Each row is a point on a landscape with many peaks, with its height.
From any point a climber steps to the highest of the 2 points nearest to it. It stops when none of these is higher. Distance is the straight distance between rows; heights are no part of it.
Kek height 3.74: [-45  57  48   2  24  23 -31   8  -9 -18 -42  33 -28 -38  -8 -48 -22  36
 -18 -29  17  22]
vug height 4.75: [-40  24 -16 -26  25 -47   3   2  35  -4   4 -48  10  26  21  26   4 -58
  21  80  25  10]
Luvu height 1.96: [ 14  30   5 -19 -41  37  11 -34 -34  23  18 -39 -12  19  21  17 -51 -12
 -51 -25 -18 -18]
tof height 1.62: [-30  44  -9 -15  18 -23 -52  -1  53  18   6  -1  -7  16  35 -46 -33 -38
 -53  55  32  32]
Vopi height 1.58: [ -7  30 -18   5 -20   5 -50  14  42 -25  -1  25 -19 -26  -2 -69  -8  16
 -30 -21  15  41]
Lebe height 1.68: [ 19 -49  -2  43   0 -31  41  26 -37   4  -7 -11  22  52  -8  30  36 -20
  -1  18 -65 -45]
neru height 4.41: [-20 -13  11  45 -29   9  10  14 -46 -29 -26  -3 -11  34  -2  57  42 -15
  28   9 -30 -20]
Mak height 4.09: [-57  25  19 -10 -48  36 -24 -11 -11 -12  14 -16 -39   9  32 -16 -14 -17
 -22   4   8   3]
tupa height 5.23: [-19  30 -15 -30  61 -41  10 -33  25  15  -6 -15  21   1  -7  24  -9 -15
  45  69  39  18]
tak height 1.13: [ 17 -24  -9  -1  42 -14  68   5 -16  14   3 -12  26  10   1  65  36 -18
  35  -8   5 -34]
loga height 4.93: [-12 -52 -18  34 -22  36  39  24 -21 -43 -27  12   5  47 -24  52  59  -3
  51  -1 -40 -16]
gofop height 1.12: [ 26  35 -31  17 -55  75  -5  -7   8  -4 -12  41  -2 -62 -25  24  21  11
  41 -41  30  38]
Dutoz height 3.91: [ -4 -13 -15 -24   4 -48  46  21  10  10  16 -65  14  22   3  29  10 -66
   8  14 -14 -28]
zorur height 3.30: [-81  20  52   7  22 -11 -42  14  -1  -4 -14  33 -26 -21   8 -71  -3  18
 -17 -10  10  10]
Semo height 2.86: [-61 -11  11  -6  13 -29 -24  41  20   5   2  18   1 -16  11 -91  13  -6
 -23  17 -22   7]
rak height 3.01: [ -1  23  64  30 -33   9 -40 -30 -53   1  -5   8 -43  19  -3  32 -37  34
  -5  -7  22   1]
setog height 4.29: [-33   9 -36 -13   5 -48  14  32  26  -6 -28 -36   4  23  24  39  40 -72
  17  34 -14 -14]
zufe height 3.67: [ 58   8 -37  26 -37  13   8 -16 -20  23  18   1  27  -3  -2  38  -2   3
   2 -12 -25   4]
muf height 2.46: [-24  -6  56  23   8 -47 -20  -2 -28 -12  16 -16 -22  13   0  37   2  15
  36   6   9  -3]
kamor height 1.99: [ 13 -64  -6  11  -7   2  45  16 -15  -1  27  -4  39  33 -33   1  23   5
  35   3 -58 -10]
delu height 2.49: [ 24 -30  34 -10  17 -62 -27   2  11  25  23 -11 -22  14  20 -48 -38  -9
 -65 -24   9 -30]
pasa height 1.63: [-60  19 -27 -17  25  54  40   1 -13 -23 -52   4  -7  22  32  49  50 -29
  10  44   2 -21]
Sebuv height 4.48: [ -1  -4  17  -8  18 -53 -60 -18  65 -22  41   4 -32  16   9 -10 -30   1
  14   5  58  44]
mek height 1.84: [ -1 -10   4   4 -46  24 -42  20  21 -40  -1  22 -42 -27  -2 -90 -23  19
 -52 -57   0   6]
Pabef height 3.54: [ 38  -2 -52  -3 -20 -40  35  12  16  11  52 -45  21   0   8  54  26 -50
  22  -7  -2  -3]
zeg height 3.42: [-57 -14  21  18  -5  -7 -15  36 -32  -2 -24   2   1  30  30 -32  17 -24
 -37  60 -49 -22]
vemu height 2.26: [ 30 -52  -5   4 -23 -35  -5   4  16   5  33 -13  34  33 -35 -22 -14  13
  11  13 -46  13]
Kis height 5.55: [  6 -63 -16  34 -74 -20 -18  31   0 -17  52  -6 -28  22  19 -30  22 -23
 -35 -26 -27 -19]
fedof height 2.40: [ 59 -14  29  -1 -33  27 -33 -12   6 -54   6 -19 -44  14  -1 -34 -69  19
 -74 -30  12   1]
Vev height 1.27: [ 82  -9 -73  -4  45  -1  57 -16  -5  68 -28  12  46 -19 -17  15  15  -5
 -20  13   9 -32]
sido height 3.57: [-14  28 -14  12 -26  -8 -21   4 -22   7  15 -12 -10  -4  42  15   6 -23
 -19  18   4   1]
Tibu height 2.09: [  9 -16  -2 -50  -2 -36  -2  -8  37  39  33 -60   6  35  -2 -33 -48 -38
 -36  29   0  -7]
Vamug height 2.47: [ 47  29   1 -10 -20 -20 -30 -29  28  -9  26 -24 -36  -5  20   7 -50   0
 -41 -44  37  -2]
zem height 2.71: [ 56  16  20 -11  -7  28 -11   7 -10 -22 -14 -24   0  10 -15 -33 -56  25
 -69  -1 -30  13]
Kada height 4.78: [-35 -21  -4 -17 -55  32  -3  -7  12 -24  27 -40   8  49  -8  -1 -10 -17
  21  47 -35  18]
Kanuk height 4.34: [ 40  36 -40  23  -7 -39 -48  -6  29   9   9  13  11 -19  10   4  -7   9
  -3  18  19  38]
kazu height 2.56: [  6  22 -45 -61  25  26  34 -33  27  26 -25 -26  39  17 -17 -17 -29 -23
   4  57  -6  13]
zazi height 4.44: [-10 -33 -38 -25 -46  36  23  21  17  -7  41  -7  17 -16 -15 -43  21 -10
  16 -43 -41  12]
Viroz height 2.25: [  1 -30  21 -31  -9 -15  -7   5  15  29  14 -31   4  30   1 -52 -37 -11
 -53   3 -33 -19]
Vuvi height 5.27: [ 24  38  11 -28  50  16  18 -43  13   5 -10  -7  14 -25 -15  62 -25  25
  54 -20  45  16]
nur height 2.21: [ 33  57   6 -16 -22  18  -5 -40 -12  16  18 -40 -22  -5  17  49 -51  -4
 -23 -43  21  -4]
Bom height 2.58: [ 54 -28   2  14   1  -5  -9  10   4 -15 -11  12  35  12 -56 -35 -18  49
   7   0 -51  24]
kesa height 4.98: [ 29  22   5  -8  53  70  22  -6 -11  -3 -61  34  27 -39 -17  10  -4  50
   3 -25  12  -3]
Rede height 1.60: [-42   3  -8  47  16 -34 -12  34  -7 -38 -37  34 -12 -10   6  34  73  -5
  54  25   1   4]
raro height 2.78: [ 66 -24 -12  25 -52 -27 -31 -27   9  -9  56 -10 -39  21  26   6 -41  -3
 -41 -53  20 -20]
voz height 4.14: [-18  20  27 -26  27 -38 -26 -11  50 -15  13 -11 -11 -11 -13 -15 -31  16
  32 -15  36  32]
tebeb height 0.43: [-28  41 -29  -9  74   3  31  -1   5  37 -31  44  19 -63  23   1  34  -7
   9  -1  41 -11]
soko height 3.38: [  6  36  58  -2 -27  30 -38 -26  -3 -38 -15  -5 -47   1 -22   0 -51  41
  -8 -19  28  26]
rure height 0.90: [-27 -59  38  46 -14 -51 -41  39  -9 -30  16  21  -8  23 -15 -24  34  24
  34  19 -19  17]
gufu height 0.91: [  6  26 -12  -2  -7  50  18  -7 -10  16   0  15   4 -54   3  41  14  10
  41 -57  31   9]
kofat height 2.12: [-22  12  19  23  34 -26  -3  -5 -15  -4  -3  18   1 -24   0  42  25  14
  57  15  17   8]
kuve height 4.71: [ 36  26  10 -37  48 -12  22  -1  19  16  -6 -10  14 -50 -24  11 -21  14
  24 -55  24   7]
baru height 4.79: [-17 -59  -8 -30 -33 -15   7  22  45 -10  52 -21   3  -7 -26 -62   4   1
   4 -43 -39   1]
rov height 3.19: [-29 -46   4  -8  23 -65 -14  42  22  27   7  -6  21   8 -10 -75  15 -16
 -11  49 -29  -8]
tesak height 2.95: [-23 -22 -12  12  25 -19  21  25 -35  20 -26  23  22   0  12 -29  34 -16
 -22  49 -46 -30]
Paf height 1.61: [ 21  27 -21  54 -75  29 -32   1 -19   3   0  54 -22 -68  -8  14  36  11
  10 -38  17  20]
paba height 5.09: [-39 -44   6 -19 -12  35  37   7  12 -34   1 -46  20  67 -23  19   8 -22
  39  52 -56  -8]
zotuz height 5.46: [-20 -46   4  -7   9  56  77  -6 -18 -26  -8 -15  20  70 -18  47  34   0
  38  20 -33 -26]
bez height 3.88: [-16 -27  18 -48  38 -19  28   3  24  10   8 -11  31 -13 -40 -36 -13   8
  37 -18 -15   4]
doz height 4.00: [-46 -10 -24 -30 -50  81  14   7  10 -22   7  14   4 -20 -26 -35  13   2
  40 -28 -19  30]
Tisu height 3.63: [ 67  32 -11  41  15 -28 -41  14   1   0 -34  32  15 -31  -8 -12  -8  35
 -29  14  -8  28]
val height 1.22: [-27  15 -21  -7  27  68  46  -9 -38  14 -28  25   9 -14  37  46  44   2
   2   4  25 -29]
Maba height 0.62: [-30 -31  26  17 -29 -19 -50  12  17 -20  27  11 -26  23   6 -38   0   5
   1  19   1  25]
Kisi height 2.59: [ 19   3  45  64 -55 -13 -32 -17 -47  -4  13  26 -34  -7 -25  49   8  31
  35 -12  29   6]
Vuti height 2.07: [ 11 -16 -50 -31  51  45  60 -12 -26  51 -43  36  36   6  -1 -13  38  16
 -39  35   3 -32]
lugik height 1.38: [ 22 -35  22  20  50 -44  59   8 -43  25  -9 -14  19  29  -5  45  22 -18
   9  13 -18 -56]
dud height 2.27: [-51  16 -20 -56   7  55  19 -26  13   7 -15 -14  28  26   1 -30 -23 -21
  -1  73 -26   3]
lonu height 4.49: [-50 -19   1 -12 -59  13 -30  11  29 -35  38 -36 -32  39  21  -9  -2 -31
  -6  25 -10  10]
Kur height 0.92: [ 66 -24 -48  -1  45  -2  77 -11   3  55   4   4  49 -13   0  56  38   2
  17 -12  32 -35]
kole height 3.06: [-12   6  10  16   1 -73 -21  29  -8   5  28 -10 -30  -9  47   7  22 -29
 -23  -9  20 -19]
zag height 3.89: [-56 -20  15  20  -7  -7  -6  27 -11 -35 -38 -10  -9  48  10  15  36 -19
  20  54 -42  -9]
Vav height 5.78: [ 10  22 -12 -48  63  10  30 -48  29   8 -16  -2  34   3 -30  37 -16  22
  58  31  32  22]
levut height 2.15: [ 45 -46  23  12 -50  10 -33  -3  26 -60  16   3 -45  -4 -11 -51 -48  14
 -40 -68  16  -8]
zoser height 3.20: [ 46  17 -54 -21 -16 -32   6 -22  31  22  39 -37  30  10   2  43 -16 -24
  20  25  10  18]
fot height 2.22: [  8  19  16   1  -2  -9 -62 -30  33 -22  18   2 -58   8  44 -18 -55 -17
 -50 -20  60   9]
kebul height 4.94: [  0  -1  46  26  11  34   8  -6 -83  26 -32  36   0 -12   4   3  -6  32
 -21 -35 -35 -33]
fenu height 2.16: [ 20  23  14  61 -33 -24 -41  -2 -33  14  11  33 -30 -43   9  32  22  24
   9 -34  24   6]
Mun height 1.20: [-53 -26  20  36  -1 -54 -27  57  -1 -32  -6  17 -16 -10   6 -10  59  -4
  31   1 -11   6]
gemur height 5.72: [  1   2  31   0  50  62  36 -26 -50  24 -44  35  17  -5  -6  30  -1  51
   7 -28   9 -31]
lobiz height 3.56: [-15  -1  12  -8 -28  54  -7  -4   2 -26 -16  26  -4 -20 -46 -26  -1  35
  44 -34  -8  34]
Mudil height 3.07: [ 55  11  15  12   6 -16 -40  22   3 -10 -21   8  -4 -11  -7 -48 -29  30
 -65   0 -13  19]
bome height 0.82: [-28  48 -32  14  32  56  20 -11 -30  26 -46  59   8 -55  44  13  43   2
 -11   2  24 -16]
Pomag height 4.23: [  4 -26  16 -35  32  -2  57  10   2  23  30 -17  28 -21 -26  10  -1   6
  38 -64  -3 -14]
tigub height 4.27: [ -5  61  21   1  46  36  -8  -8 -11 -15 -53  25  -2 -50 -10  -8 -19  37
   3 -12  15  22]
kozis height 1.87: [  1  47 -13 -44   0 -12 -23 -22  36  27  10 -40  -1  19  32 -21 -49 -36
 -51  36  20  11]
tumur height 3.14: [ 56   0 -22  41 -80  -5 -21 -12 -21  10  48  -8 -21  -1  12  30  -3   1
 -23 -40  -7  -7]
foza height 2.89: [ 18  24 -68 -38   5   4  33 -32  17  23  14 -34  38  20   6  35 -10 -42
  14  60   8   1]
Lem height 1.73: [-35  10  34  21  30   8  27  -1 -45 -15 -23   7 -19 -18  14  75  36   0
  53 -16  26 -19]
fizi height 1.33: [ -2  19  22  31  -4  47  35 -10 -49  19  -5  10 -13 -46  15  84  30   0
  36 -52  41 -24]
Vaso height 1.70: [ 52   5 -43 -16  36  60  58  -9 -25  55 -49  24  42 -14   4   0   4  12
 -51  -7  -3 -38]
Nusi height 4.26: [ 29  -7  -7  16 -10  20  14   6 -45  25  -5  19  20 -12  -4  -5   1  17
 -17 -26 -45 -17]
pupez height 2.48: [  1 -21 -49   3  21  26  41  -2 -46  30 -35  38  29  19   9 -13  43  -8
 -42  62 -43 -34]
Tesat height 2.75: [ -3 -18  44   2  12 -64 -14   2 -10  15  34 -23 -18  22  16   6 -14   0
 -13 -11   7 -16]
gavi height 1.98: [-73  10 -13 -35  31  51  33 -13  -8 -11 -25   5  11  14  17  -6  17 -14
  15  61  -8  -2]
Luk height 1.92: [-17  46   5   5  -2  -7 -59  -3  27  -5  -1  15 -29  -1  28 -37 -31  -1
 -46   3  33  30]
puf height 3.78: [-24  31  52  -6   3  -6 -42 -13  34 -48  -2  13 -44 -26 -29 -22 -29  38
  27 -36  55  41]
Kar height 5.12: [ 15 -64 -16 -10 -44 -38   0  17  34  -1  64 -24 -10   5  13 -48  -7 -22
 -36 -49 -25 -28]
didus height 4.89: [ 33  35  -7  26   5 -50 -69 -13  55 -13  18  16 -22  -3   8  13 -24  13
   2   7  59  55]
Bolev height 3.55: [-24 -51   8 -27  48 -56  32  32   9  27   5  -7  33  -9 -30 -53  18 -13
  24  11 -27 -14]
foguz height 3.05: [ 45   4  19  16   2  27 -20   6   5 -38 -29  19  12 -27 -60 -12 -13  56
  29 -16 -16  43]

For each start below, name the point where the climber stops.
val: Vav
levut: didus
rov: Vav
raro: gemur
Pabef: Vav
tesak: zotuz
lugik: Kis
gofop: didus
Semo: gemur
lobiz: Kis
